Points on a hilly landscape, in no order, each with its height.
From any point a ball takes the steepest step (drop divided by distance) to one of its 2 nearest points. It stops when none of these is lower. Distance is the straight distance between rows; heights are no part of it.
gep: -7 17 -6 -9 -3 6 1 -12 -3 5 -9 -7 -10 14 5 -2 -2 -12 15 -4 9 -1 -6 3 8 16 -4 -4 1 13 18 3 -6 2 13 1 -9 6 -7 12 0 18 -12 -3 15 9 -11  height 410
bido: 2 16 -3 0 -12 2 2 8 4 -6 0 2 5 -17 -13 -21 -10 -1 16 10 6 5 -7 -2 22 17 -9 -7 -7 15 11 8 -12 2 12 -5 -8 1 -1 14 -10 21 4 1 8 1 -1  height 446
teke: -4 3 14 10 5 -4 -8 -6 2 -4 -21 9 -2 13 -15 -3 -9 7 1 -6 2 7 -10 4 -10 15 -5 -5 -13 9 17 -16 14 -7 -13 -15 -4 3 -16 4 10 -9 -5 2 8 13 -9  height 530
milu: -1 -17 -9 2 14 -5 6 1 6 -3 -4 -5 -4 12 22 9 -17 1 -6 14 -6 19 -7 -5 3 -15 -2 -3 12 -1 0 -19 -8 -6 3 7 11 -2 0 6 -2 -1 -13 5 -4 6 9  height 434
zogi: -6 5 7 -3 -7 -6 -3 -8 2 3 -4 9 1 -7 -4 9 11 6 0 -12 -1 -8 -1 7 -3 -1 3 5 -5 -4 1 1 1 5 -24 -2 -12 -17 13 -4 7 -6 7 4 0 -9 -10  height 160
tirin: 8 -3 1 -5 -11 -4 -9 3 -1 5 4 -17 -1 -10 10 -2 -6 7 -3 20 -5 0 -1 6 4 -7 -7 -4 12 -6 -11 1 -18 6 -2 0 3 1 -3 13 -4 17 -14 -3 -15 -5 21  height 677
Kuza: 8 7 18 3 -5 0 9 1 -3 -5 6 0 -6 11 1 -3 -21 5 2 27 -1 10 -1 -1 -1 3 9 -11 2 -14 -3 -9 -5 -5 19 -13 5 6 -16 7 -6 -6 -8 2 11 -3 7  height 487
res: -7 11 9 -7 -6 -13 -3 -16 -7 -6 -5 3 3 3 11 18 -3 -5 2 -4 -7 -16 12 -5 2 5 11 9 9 -17 -4 -14 -1 1 4 -5 -6 -11 -21 -9 4 4 -2 2 12 -7 -8  height 245
piz: -15 -2 -7 8 5 -14 3 -4 -1 -8 1 -19 -2 5 20 12 2 -9 1 5 -16 0 4 -11 -6 -5 7 4 1 -11 -10 -17 -3 -2 6 5 1 0 -3 -4 6 10 -11 0 3 -12 3  height 626
fogi: -14 -2 -12 -3 8 -2 3 -9 6 -9 4 -4 -3 -11 14 9 -2 -3 8 -4 -11 -6 4 -8 7 0 0 13 12 -5 1 -16 3 6 6 2 14 -13 8 -6 2 7 -1 -3 9 -2 1  height 625
Zuv: -3 -8 -10 15 13 -11 2 -10 9 -7 -7 -7 10 -6 10 13 7 2 -4 -7 -17 14 7 -2 -14 -5 15 16 -8 -6 -5 -9 4 -5 -11 10 1 -14 11 -13 11 -13 5 4 -2 -9 -10  height 359
Bik: 8 4 -4 -7 6 16 13 7 7 -4 11 15 5 -14 -16 -13 5 1 2 6 0 20 16 -3 24 8 6 4 5 -1 1 20 8 2 28 7 10 11 3 -8 -13 -13 24 8 4 13 0  height 507
noveb: -2 3 -5 -10 5 14 0 2 -10 15 10 0 -15 3 -9 -10 14 -13 1 -13 20 -14 -2 -1 6 -3 -15 -5 -3 19 6 8 5 6 -7 -1 -6 3 18 7 -4 9 -5 -10 -6 2 4  height 590
pofuz: 5 6 16 8 -28 -19 -6 12 -5 -6 -4 -3 19 -20 -5 -8 -14 8 -2 5 -5 1 -9 6 -12 -8 9 -1 -1 -10 -12 -1 -20 -7 -12 -4 -11 -13 -4 -6 -10 6 -5 5 -8 -19 -5  height 704
kapel: 8 13 -1 10 -3 -9 6 15 13 -12 -2 3 10 -15 -18 -15 7 -3 8 6 9 1 5 -5 15 21 4 -2 -28 15 0 12 -2 -13 18 -3 -14 9 -6 1 -8 3 15 -4 6 -9 -8  height 472
pufer: 4 2 4 5 -6 -11 -15 -3 4 5 -5 -4 -1 -9 2 8 3 8 -4 0 -5 -1 -2 9 0 -2 -4 2 -4 1 -4 -8 -1 -1 -22 -5 -17 -16 8 13 5 3 2 2 -22 -12 3  height 196
musu: 3 1 -20 2 14 9 14 -4 15 -7 -2 7 6 -5 -2 -8 -1 2 12 0 -1 16 1 -1 9 11 8 4 -6 11 15 7 0 -2 27 9 13 6 4 -9 -3 -3 9 -1 21 11 -10  height 508
nik: 3 1 9 -1 4 -8 -4 -3 -4 -1 1 -2 8 7 10 18 8 -8 -8 4 -15 1 19 -1 -18 -11 21 2 2 -23 -15 4 2 -9 -8 2 -11 -4 -13 -7 5 -12 5 10 -1 -9 -10  height 190
gam: 9 6 5 4 -14 -6 -14 -6 5 -2 -8 8 24 -16 -13 -6 11 8 -4 -10 4 -1 12 7 3 11 16 2 -11 -1 1 20 -7 -3 13 7 -4 4 -14 -18 -3 2 13 -3 4 1 -11  height 93
nul: 10 -4 4 3 -11 5 -14 -16 11 13 -7 7 7 -16 -14 0 2 18 -3 -11 5 1 0 16 -9 6 1 1 -8 13 10 12 3 0 -10 0 4 0 -4 -4 -3 -5 3 -2 -4 18 -2  height 296
Tep: 7 7 16 -10 -20 -5 4 5 -3 -7 -9 11 14 -3 -5 3 -11 -7 -3 0 17 -9 0 4 3 -11 19 -5 -6 -8 -5 10 -19 -3 -6 3 -12 -9 -14 3 -14 3 6 12 8 0 -12  height 630
fip: -1 -3 21 12 7 5 -5 6 -13 3 -9 -6 -1 27 5 10 0 3 -13 15 -13 0 2 -5 -21 5 -9 -3 2 -15 -3 -8 17 -13 -6 -8 3 17 -19 5 23 -16 -1 -3 -4 -1 9  height 573
loru: 9 -9 -15 8 1 -4 -7 -10 14 1 -24 -2 10 -10 14 7 -4 11 -8 -5 2 24 -10 13 -3 -9 -5 0 -6 14 0 -8 -16 -7 1 17 6 -14 1 3 0 7 -2 6 -22 7 -6  height 241
Nol: 7 -1 -11 -9 3 3 -8 -5 2 2 10 -14 -3 -7 13 9 17 -6 -4 2 -8 -8 21 0 4 -4 5 5 3 -9 -17 7 -2 -1 9 11 -1 -1 3 10 1 10 1 -3 -12 -10 10  height 258
bonap: 6 -16 -17 -11 11 19 6 -6 3 12 17 2 -9 12 -2 3 5 -7 -7 -8 4 5 7 5 2 -12 3 0 14 4 8 19 3 12 4 9 15 1 9 -10 -1 -19 -3 -1 0 18 9  height 149
som: -27 0 -10 0 4 9 2 4 -7 -4 14 -6 -12 -7 1 -5 8 -3 9 -8 -9 -11 4 -9 5 -1 -16 10 10 -5 -2 -9 14 12 3 1 14 -1 18 1 7 7 -4 -6 3 -9 5  height 614
darug: -7 -4 -1 -2 7 -2 10 16 -9 3 13 7 -13 14 -6 1 0 -9 5 5 6 -8 -9 -6 6 -16 -6 -5 -1 6 1 -2 3 2 -20 -12 -15 -9 10 7 -4 -4 -4 4 0 -5 4  height 589
penog: -4 -7 15 0 7 3 3 18 -13 9 -14 -13 -2 17 11 -1 5 -6 -19 7 -10 -4 -21 -1 -10 -8 -42 -21 9 -5 -2 -9 6 -10 -17 -9 -18 12 -2 7 9 11 4 -3 -24 -4 14  height 284
farun: 12 -9 -10 -7 23 -9 -9 -4 -5 13 -7 3 -9 21 14 4 -12 1 -2 -1 12 -7 -6 8 13 -3 -6 12 16 6 13 -26 13 4 -11 1 1 0 8 7 5 -6 2 1 -21 3 8  height 692
zarov: -10 -3 -1 1 -4 11 5 1 0 -7 10 -1 3 -11 -4 -6 2 3 0 -4 0 2 3 -4 -9 -2 3 -4 -2 -1 -2 9 -4 3 11 4 21 9 7 -7 0 0 -3 -8 13 -1 0  height 754
fikef: 4 3 11 20 -7 -13 2 15 4 -15 -4 6 14 -15 -17 -11 0 2 1 5 6 -1 2 -3 -4 8 14 -4 -31 7 -5 6 1 -12 -4 -6 -19 -1 -6 -2 -5 -2 10 3 4 -11 -8  height 492
dabad: 14 -6 -9 -4 -5 7 0 3 8 2 -1 19 -1 -11 -9 -6 -8 8 6 0 21 -4 -6 7 16 -5 0 0 -2 21 10 15 -10 -1 -4 3 -1 -15 9 7 -16 -1 7 6 2 14 -4  height 173
moz: 3 14 1 -16 -17 0 -10 -6 -4 -1 -3 -1 -2 -7 2 6 7 -9 4 -6 11 -14 6 4 13 2 5 0 4 -1 -9 11 -16 4 -1 4 -12 -13 -9 13 -9 18 0 5 -6 -4 -3  height 652
num: -4 1 8 20 3 -8 0 4 4 -12 -12 2 0 -3 -12 -5 -8 5 3 0 -3 13 -6 -6 -10 5 2 -9 -22 14 5 -11 4 -10 -7 -8 -7 0 -5 1 4 -1 -6 3 3 3 -5  height 512
Riziv: 9 4 -12 -14 10 4 -4 -14 6 0 -3 -2 -9 4 4 11 5 -4 12 -2 0 -5 13 3 15 13 10 8 11 2 7 -2 7 3 19 5 -1 -6 -8 2 0 4 4 2 7 12 -2  height 724
vipa: -11 8 16 -14 -25 12 3 -1 -12 3 3 17 -1 3 -8 -5 -7 3 -2 -7 11 -18 -7 4 2 -1 -10 -6 3 -14 2 15 -8 11 -6 -4 11 9 -13 4 1 6 -3 -3 14 5 -1  height 628
nezam: -1 -17 -8 12 15 -11 -2 13 6 1 9 -4 -10 5 6 -1 -4 6 2 2 -17 3 -4 -6 -15 -8 -5 15 -2 -5 -2 -10 26 3 -27 -10 -3 -8 26 -1 14 -13 4 -3 -9 -12 4  height 515
kep: -5 -5 -14 -6 7 12 -3 -4 6 0 1 10 14 -18 -12 -3 16 -1 4 -14 3 3 7 6 17 3 10 8 2 10 9 24 8 10 5 16 4 -8 12 -15 -4 -5 19 7 -1 18 -11  height 152
nasab: -7 -2 -7 2 3 -7 10 13 -4 -2 9 -6 -1 -3 2 3 0 -10 3 7 2 1 -6 -4 2 -20 2 -9 -1 3 -10 0 -14 -1 -11 3 -10 -9 11 3 -13 9 -8 4 -3 -9 3  height 604
Vurud: 6 2 12 1 -23 -14 -8 4 -2 -1 -3 -7 10 -9 8 1 -15 11 0 10 -7 2 -7 7 -10 -10 -1 -3 10 -14 -13 -5 -20 -1 -8 -4 5 -3 -11 4 -5 9 -13 6 -11 -6 9  height 691
selev: 13 -4 5 0 -19 6 -6 -12 5 11 -5 1 10 -16 -1 -2 -2 13 -11 -8 8 7 -2 10 -19 -6 1 -5 -11 9 -4 12 -17 -4 0 4 17 9 -8 -1 -8 6 -6 -2 -5 12 -2  height 324
sapu: 12 -1 -12 -2 4 2 -4 -9 14 -1 -7 5 16 -18 -5 5 15 6 5 -5 1 2 12 12 11 12 14 9 -5 4 2 18 0 0 14 10 0 -6 -4 -16 -4 -2 18 4 -4 10 -4  height 126
seb: 7 -18 -20 -2 12 7 -3 -2 1 15 13 -9 -6 4 5 -2 8 -5 -9 -7 -4 2 11 2 -9 -17 -2 8 0 4 -3 11 7 4 -6 9 12 2 21 1 8 -9 1 -8 -13 0 11  height 189
kebe: 19 -2 -14 5 -2 -10 -3 -4 15 1 -10 -11 10 -15 12 2 3 9 -2 7 1 13 2 9 5 -1 1 1 -10 8 -12 0 -15 -9 17 14 2 -1 -3 3 -6 13 3 2 -20 -4 5  height 277
zeg: 3 6 -1 -19 -10 1 7 3 -3 -7 -2 7 5 -10 7 7 -5 -12 6 -1 17 -10 -2 0 19 -13 9 -1 7 0 -8 8 -22 4 -2 10 -8 -21 2 5 -20 11 7 12 2 0 -8  height 642
danam: -4 -5 3 2 24 8 8 9 -13 9 -11 -7 -14 30 7 1 -2 -17 -16 1 4 1 -16 -6 2 -9 -25 -14 6 4 9 -18 10 -8 -6 -5 -11 11 2 9 6 -2 0 -1 -17 1 10  height 328
zav: -16 0 6 19 0 -13 -3 7 -8 -6 1 -21 -6 6 8 1 0 1 2 11 -17 3 -4 -11 -14 6 -5 -4 -3 -6 -8 -12 0 -2 3 -4 -2 10 -3 0 12 9 -17 -7 -3 -15 9  height 613
Sama: -14 10 6 0 0 -11 -3 -12 -10 -2 -10 -11 -11 22 9 19 11 -9 -4 -5 -3 -14 3 -4 1 10 -2 3 3 -12 -1 -16 7 -3 2 0 -12 4 -21 4 9 5 -11 2 -2 -4 -7  height 270
tasu: 10 -6 1 0 5 11 -1 -3 8 3 14 4 -11 0 1 -1 -8 12 1 14 -3 0 9 4 5 4 4 0 8 -6 4 0 7 4 8 -6 16 0 1 6 3 -13 -1 -3 4 7 16  height 653
poku: -2 9 5 9 -15 -12 -9 -8 0 -5 -9 3 14 -13 -2 3 5 5 -1 -14 0 -2 4 4 -5 4 10 2 -13 -2 -3 3 -11 -4 -4 6 -7 -9 -1 -9 2 7 2 0 3 -10 -13  height 127
Basak: -16 10 15 12 -6 7 -1 4 -14 -11 10 -2 2 -1 -7 -13 -2 1 0 1 -6 -2 4 -15 -12 11 4 -4 2 -13 -4 3 2 1 23 -4 17 16 -2 -9 6 2 -8 -14 22 -16 3  height 764
Zaso: 5 8 -8 0 0 -4 19 10 17 -12 -3 6 13 -16 1 -11 -7 4 13 5 -1 12 -1 -5 15 13 4 5 -4 0 7 -4 -6 -8 38 3 15 7 -2 -11 -9 2 14 1 17 -4 -9  height 491
vufo: 0 -2 0 11 15 -1 1 15 -13 10 8 -10 -20 15 -7 -5 3 -8 -2 3 0 -15 -3 1 -1 6 -17 4 -4 0 3 -15 28 4 -15 -15 -18 13 11 8 13 -9 -1 -10 -10 -10 10  height 553
Pem: -12 -3 -5 1 11 -4 7 -2 -3 3 -16 -5 -11 24 8 4 -5 2 0 0 2 4 -24 1 4 -4 -22 -3 10 0 11 -30 3 1 -9 -4 -1 2 -2 4 4 2 -8 3 -5 6 4  height 361
Gav: 12 -3 -3 -3 15 9 2 -3 0 4 -6 4 -5 12 -18 3 10 -14 -2 -5 16 6 8 2 4 -2 17 -8 -12 18 6 18 6 -4 -3 4 -17 1 -4 0 -7 -14 8 8 -1 24 -3  height 679
zuf: -1 -11 -2 14 13 -2 -6 13 -2 6 9 -14 -14 6 -1 -6 1 1 -2 8 -14 -3 5 -3 -13 3 -8 11 -5 -4 -4 -4 26 3 -13 -9 -1 10 16 5 20 -7 -1 -13 -9 -11 17  height 534
masum: -21 -5 10 -5 -17 1 9 15 -3 -15 10 15 6 -12 0 -5 -16 10 5 -1 -1 -9 -10 -11 -3 -4 -5 1 15 -11 -1 -4 -2 12 -8 -6 18 -2 6 -6 -5 -1 -2 2 21 -6 -6  height 444
zeda: -5 -4 13 4 0 -6 -12 8 -1 8 -11 -7 0 6 10 5 0 4 -11 6 -13 3 -9 3 -14 -7 -22 -9 3 -4 -8 -7 5 -6 -24 -6 -9 1 -3 12 12 7 0 -1 -26 -9 8  height 240
kupev: 8 -14 2 2 4 7 -11 -7 10 15 3 8 0 -4 -22 -6 3 13 -3 -10 8 1 -8 15 -7 4 0 0 -7 18 16 9 20 9 -23 -10 -1 6 9 -9 -1 -20 7 -3 -3 23 0  height 266
vame: -19 -4 7 0 -13 1 8 5 -10 -3 5 5 2 10 6 1 7 17 2 -9 -5 -9 -19 -6 -26 -8 -13 3 0 -12 -9 1 2 9 -11 -8 15 6 6 -17 11 -2 -7 -9 12 -10 -2  height 404
neben: -12 -7 -5 1 4 3 8 -3 2 -14 3 3 17 -2 -8 -2 1 -7 -1 -11 -5 6 3 -10 -4 -2 22 5 1 -9 7 11 2 6 10 11 18 4 -4 -28 0 -9 3 -2 24 8 -11  height 746
Tetip: -10 7 11 -20 -9 17 -4 2 -12 5 6 18 -8 -4 -13 -4 6 -1 2 -3 14 -22 8 0 20 2 -9 1 15 -4 0 15 8 14 -8 -1 0 -3 -2 13 -3 0 9 6 4 9 1  height 615
luta: 8 5 -9 2 -3 -2 8 15 15 -10 5 5 10 -28 -8 -16 -7 9 12 13 3 8 -3 1 25 8 -8 1 -1 10 1 -1 -11 -3 20 -3 6 -4 6 2 -17 9 11 3 -3 -3 4  height 468
zud: -1 1 16 7 7 -4 -8 -4 -1 -3 -20 4 -3 22 -3 8 -11 9 -3 5 -5 -1 -4 4 -3 8 -8 0 3 -9 8 -23 15 -7 -9 -12 -2 -1 -25 9 13 -15 -2 7 -2 8 2  height 549
Lezu: 24 -8 -19 -14 17 5 -9 -15 7 11 -4 4 -5 8 0 8 5 -1 8 -6 9 -1 8 13 14 2 13 10 14 10 12 2 9 6 7 11 0 -11 2 -2 -2 -9 9 4 -7 21 -1  height 715
Zor: -2 4 4 -14 5 -3 5 -13 -3 -8 4 6 9 -10 11 20 1 -12 -2 -1 -15 -13 20 -8 -3 -2 21 8 14 -21 -10 -1 6 1 -3 -3 -7 -13 -10 -16 -1 -10 13 2 9 -5 -5  height 221
pel: -3 -2 -15 -2 5 -6 4 -21 6 0 -11 -2 10 -6 15 19 12 2 -5 -15 -4 9 2 6 -5 -7 12 13 -3 -4 -2 -7 -12 3 -2 19 4 -18 11 -16 6 -3 2 3 1 -3 -15  height 340
Deka: -6 -1 -3 -4 15 0 -8 -12 -4 5 -17 -15 -8 24 18 19 12 -12 -13 -7 -2 1 6 -2 -3 0 -1 -4 5 -3 -5 -12 5 -8 6 14 -6 7 -12 11 10 3 -5 1 -14 -1 0  height 295
Purip: 1 -1 -6 0 9 2 -3 1 2 3 10 2 -17 -1 -3 -5 -10 3 10 6 -1 -10 1 3 17 4 -8 5 8 5 11 -14 12 7 0 -10 1 -10 9 11 4 -2 -2 -5 -1 2 12  height 667
fita: 3 6 2 -2 -3 -2 -9 -3 -3 7 7 -9 3 -7 6 15 22 -9 -9 -1 -10 -6 18 5 -11 -9 10 -1 -5 -12 -22 15 -2 -5 -16 6 -16 -10 7 4 5 -2 7 4 -12 -18 -5  height 226
bosa: 12 12 3 -9 -13 5 -6 -2 -3 3 7 -13 -6 -5 1 -1 4 -4 -6 12 6 -2 4 3 7 0 0 -11 1 0 -12 7 -18 -3 9 0 -6 6 -14 17 -10 16 -12 0 -11 -4 13  height 664
Sazu: 14 4 16 11 -5 -6 -12 -6 -1 -2 6 3 9 11 -18 -5 3 8 -2 7 -13 10 15 -3 -4 22 21 -5 -5 -8 3 6 7 -4 29 -10 2 17 -22 -16 7 -12 3 -8 13 3 1  height 786
posi: -2 3 -12 -10 -19 0 -4 -9 4 8 -8 4 1 -12 -3 -6 -3 4 8 -17 12 -1 -21 9 6 -3 -17 2 -1 17 6 7 -19 10 -13 4 -3 -15 12 5 -11 22 -7 0 -7 9 -5  height 172
mubut: 2 11 12 1 -2 3 3 0 -4 -11 16 -2 2 1 -12 -9 6 -5 -1 6 -12 8 19 -14 0 19 12 -5 2 -17 -5 6 7 -4 40 -1 7 18 -8 -6 -2 -6 10 -7 16 -13 2  height 775
zibir: 7 -21 -8 0 9 8 -1 1 4 16 12 8 -10 8 -5 -7 2 9 -8 -9 5 -2 -7 7 -12 -9 -11 1 -1 10 6 3 16 6 -22 -6 7 7 19 -4 1 -22 -1 -6 -10 8 7  height 231
Mis: -8 12 14 -6 -18 7 7 -10 -11 9 -10 4 -4 15 -1 -3 3 0 -4 -14 12 -9 -13 3 -11 5 -17 -5 -6 -2 5 3 -6 4 -6 -8 2 14 -14 -1 6 10 -12 -8 8 13 -5  height 641
Nek: -12 9 2 -15 4 8 0 -8 -4 -7 3 8 2 1 -6 2 8 -10 5 -6 -5 -5 19 -8 17 15 12 1 11 -10 5 9 9 8 22 8 -2 6 -13 -6 2 6 8 4 19 7 -10  height 732
lotez: -5 5 10 -1 -4 0 5 8 -5 -6 14 -3 -6 -1 4 2 -12 -4 4 23 -9 -11 6 -6 9 2 1 -3 8 -15 -7 -7 -2 4 7 -14 0 -2 -12 8 -1 3 -5 2 9 -9 12  height 509
Lig: 6 -12 -8 -14 4 11 6 1 1 7 11 18 -7 10 -3 2 -1 -2 1 -7 16 -7 -1 4 9 -11 0 0 11 11 7 11 -2 5 -13 4 5 -10 9 0 -10 -14 1 5 6 15 1  height 183
vogu: -4 -1 -9 -3 9 -5 -8 -24 1 4 -16 -10 6 12 11 21 22 -7 -13 -19 -4 10 7 5 -11 -5 11 1 -2 -5 -6 -4 -1 -4 1 21 -4 -4 -3 -6 8 -3 0 5 -10 -2 -13  height 321
Sasos: 7 -4 -6 -3 4 2 8 23 1 -4 26 -2 0 -7 8 -3 -6 -12 2 18 -6 -4 9 -8 -1 -24 2 0 8 -6 -16 8 -6 -6 -7 -2 0 -8 12 1 -11 -5 1 5 -2 -12 4  height 618
Tudo: 11 -11 -16 -5 2 2 0 -2 6 13 -6 13 -3 -1 -4 -8 -4 4 3 -15 21 5 -17 3 2 -5 -14 -3 -6 35 17 -2 -5 3 -13 1 -2 -9 20 3 -12 3 -5 1 -8 16 -10  height 132
rupe: 2 -5 -7 -7 15 -2 3 0 -8 7 10 6 -15 15 7 4 -4 -1 6 -4 6 -23 -4 4 14 -4 -12 15 18 -3 9 -22 18 11 -16 -8 -3 -7 12 -1 5 -13 5 0 -5 -1 7  height 680
nif: 10 5 -2 5 16 2 -4 -4 -2 6 -1 -8 -15 11 -10 -2 12 -15 -4 -2 7 1 10 -1 1 9 3 -7 -13 19 0 3 11 -6 2 0 -21 7 2 13 2 -2 -1 -4 -9 8 2  height 668
Ses: -2 -14 -18 16 21 -12 -3 -1 12 -8 -15 -14 2 2 13 4 -2 -1 -6 0 -12 22 2 -5 -5 -7 3 5 -9 9 -2 -16 5 -12 1 14 1 -5 9 3 9 -2 3 1 -15 -3 5  height 385
kisud: 9 2 18 9 -24 -3 -7 -2 -6 3 -3 -8 13 -13 -3 -14 -5 6 -13 -7 1 6 -4 -3 -25 -4 -2 -9 -14 7 -12 6 -18 -8 7 -1 8 16 -12 -4 -2 13 -17 -8 -2 -3 -3  height 353
Gade: 2 -14 0 9 5 -4 0 10 7 -6 11 4 -2 -4 5 4 -8 12 5 9 -15 -2 0 -4 -14 -7 2 10 3 -8 -7 -1 13 3 -19 -11 11 -8 12 -5 7 -16 2 1 3 -5 3  height 497
goriz: -7 9 -5 -7 -6 -3 2 -9 -5 10 -14 -6 -12 16 7 1 -7 -3 8 -4 8 0 -21 9 7 2 -23 -2 11 4 11 -12 -12 10 -3 0 -3 0 -5 9 0 18 -18 -2 -6 13 3  height 386
rizo: 2 5 -10 1 -15 -8 4 -6 7 0 -15 3 14 -16 9 5 -6 3 -2 -9 11 10 -17 13 2 -9 -2 0 -3 9 -3 3 -32 1 -8 13 -3 -18 5 -2 -14 13 -5 10 -12 1 -12  height 205
Gup: 5 2 -4 6 2 17 2 -11 10 4 5 2 2 -13 -9 -18 0 9 5 0 -1 18 0 5 -3 19 -3 -8 -12 17 19 17 7 1 18 -3 15 12 6 0 1 1 3 -11 15 13 -2  height 526
ren: -19 5 -2 -11 -1 19 -1 4 -14 9 13 4 -9 -4 -8 -7 20 -3 -2 -14 5 -19 7 0 5 -2 -20 4 10 -3 -2 9 12 12 -6 2 6 4 16 4 2 1 5 -4 -3 -1 4  height 603
vupo: -17 2 0 -2 13 10 13 -8 -3 -7 8 0 -3 13 -12 2 2 -16 1 -2 -7 6 7 -12 8 9 20 4 2 -12 15 10 12 6 17 4 7 10 -10 -20 4 -6 2 0 30 7 -7  height 739
kateb: -14 0 14 -6 -11 -2 6 14 -9 -11 10 5 16 -8 6 -5 -11 -5 2 2 -6 -12 2 -13 -13 -12 11 3 14 -18 -8 -3 -2 -1 1 -2 12 -2 0 -14 -4 -5 1 1 22 -13 -9  height 459
Kib: 18 -12 -4 -7 1 14 4 12 5 3 28 5 -7 -4 6 -7 -10 4 -5 20 -1 -1 10 0 8 -14 3 -2 14 -4 -10 13 -5 -2 3 -3 14 1 6 10 -11 -14 -1 3 -1 -2 15  height 636
Potaz: -23 -7 8 -5 -10 7 7 11 -5 -5 8 18 -5 3 -10 -4 4 15 6 -7 2 -17 -16 -4 -5 0 -16 2 2 -12 1 4 13 13 -22 -15 5 0 10 -8 7 -7 6 -4 15 -3 -1  height 425
gutu: -2 3 18 19 4 5 1 2 -11 2 1 -15 -12 15 7 0 -4 1 -12 18 -9 6 0 -7 -14 15 -10 -7 -4 -6 -4 -7 13 -7 6 -10 -2 18 -8 12 16 -4 -10 -12 -6 -6 14  height 594
zudib: 8 12 -3 -5 5 4 7 11 10 -9 0 11 8 -14 -16 -9 11 -4 8 6 4 6 16 -5 26 20 3 3 -9 5 -1 16 5 -6 25 3 -6 10 -5 0 -11 -1 26 6 5 -1 -7  height 490
kulo: -11 3 8 -2 -12 -1 11 10 -7 -6 0 3 4 2 -3 -1 -4 -10 -6 -1 12 1 -7 -3 -8 -17 6 -14 -13 1 -5 6 -16 -4 -9 1 -7 6 -3 1 -10 5 -8 3 10 -3 -8  height 616
Gorus: -6 20 -2 -7 -11 -2 -1 -1 1 -10 -7 2 7 -3 -1 -10 -8 -8 16 -2 2 -6 1 -5 19 19 -1 -2 -1 3 12 6 -10 2 19 0 -9 1 -11 11 -4 21 1 2 19 -1 -13  height 428
fuveb: 17 0 -10 -12 16 0 -14 -12 -1 11 -19 0 -9 18 7 8 0 -7 8 -5 16 0 -1 9 10 0 4 5 10 16 11 -14 3 -2 -4 8 -7 -11 2 11 -3 -2 2 8 -13 14 -5  height 705
rem: 6 -1 -1 -3 17 5 8 9 -15 15 10 7 -19 22 -11 -8 0 -14 -1 -4 18 -13 -7 -2 5 -7 -8 -3 -4 18 10 -5 13 2 -18 -11 -16 3 13 9 -2 -11 0 -2 -12 -1 7  height 574
mev: 0 1 -3 11 -19 -11 4 10 2 -5 -3 -15 20 -29 1 -10 2 4 -4 1 1 6 -11 6 -11 -9 2 -3 -12 5 -14 4 -22 -6 1 10 -6 -4 4 -10 -11 15 -4 -1 -13 -21 -3  height 716
tegit: -6 0 9 12 1 -3 7 1 -2 -7 -6 -2 -5 16 9 2 -22 5 0 17 -5 18 -15 -5 -7 -3 -1 -10 7 -7 6 -20 -9 -4 6 -6 14 5 -13 3 2 -2 -19 3 9 6 5  height 461
veza: -9 -1 14 7 -21 -3 0 1 -10 2 -4 1 5 1 1 -6 -7 17 -3 -12 -2 1 -20 -5 -30 -4 -13 -4 -5 -2 -8 -1 -12 5 -5 -9 17 13 -3 -12 8 9 -19 -11 5 -3 0  height 382
bok: 0 -6 15 4 -10 -9 0 15 0 -8 9 10 17 -7 5 2 -12 10 5 7 -11 -5 -5 -6 -26 -10 12 5 7 -16 -10 0 1 -3 -17 -8 9 -9 7 -16 1 -16 1 5 14 -14 -12  height 476
zore: 21 0 -10 -4 1 -1 2 -1 12 -2 4 -10 3 -8 7 6 10 1 -2 6 -3 7 16 0 5 1 12 1 -7 -5 -14 3 -9 -9 27 12 3 12 -4 2 -5 6 9 -3 -10 -7 7  height 286
Zagid: 2 -9 -13 15 20 -13 6 2 11 -7 -3 -13 -8 4 9 0 -12 -1 3 17 -12 24 1 -9 10 1 5 1 -4 3 6 -22 -1 -8 16 3 1 0 5 5 1 4 -3 2 -5 1 14  height 409
kegip: -1 9 10 4 -5 3 -8 -8 -4 5 0 -4 -7 3 -11 -3 10 -1 -2 -6 4 -8 5 3 -7 14 -1 -7 -12 8 3 7 8 0 -3 -7 -8 10 -10 5 7 -1 -6 -9 2 6 -2  height 655

Call two points neighbours if one is among the 2 nearest of the other. Go from one point of each pair to the other, from neighbour to neighbour, staying as low as possible. Name the highest point that can't be avoided.
Tudo / kapel => piz
gam / kapel => Bik
bonap / nik => zore
Tudo / bonap => Lig

For each start below, name the point where the ball stops.
lotez => nik
zuf => bonap
vame => bonap
Gup => gam
goriz => gam
pel => nik
piz => kapel
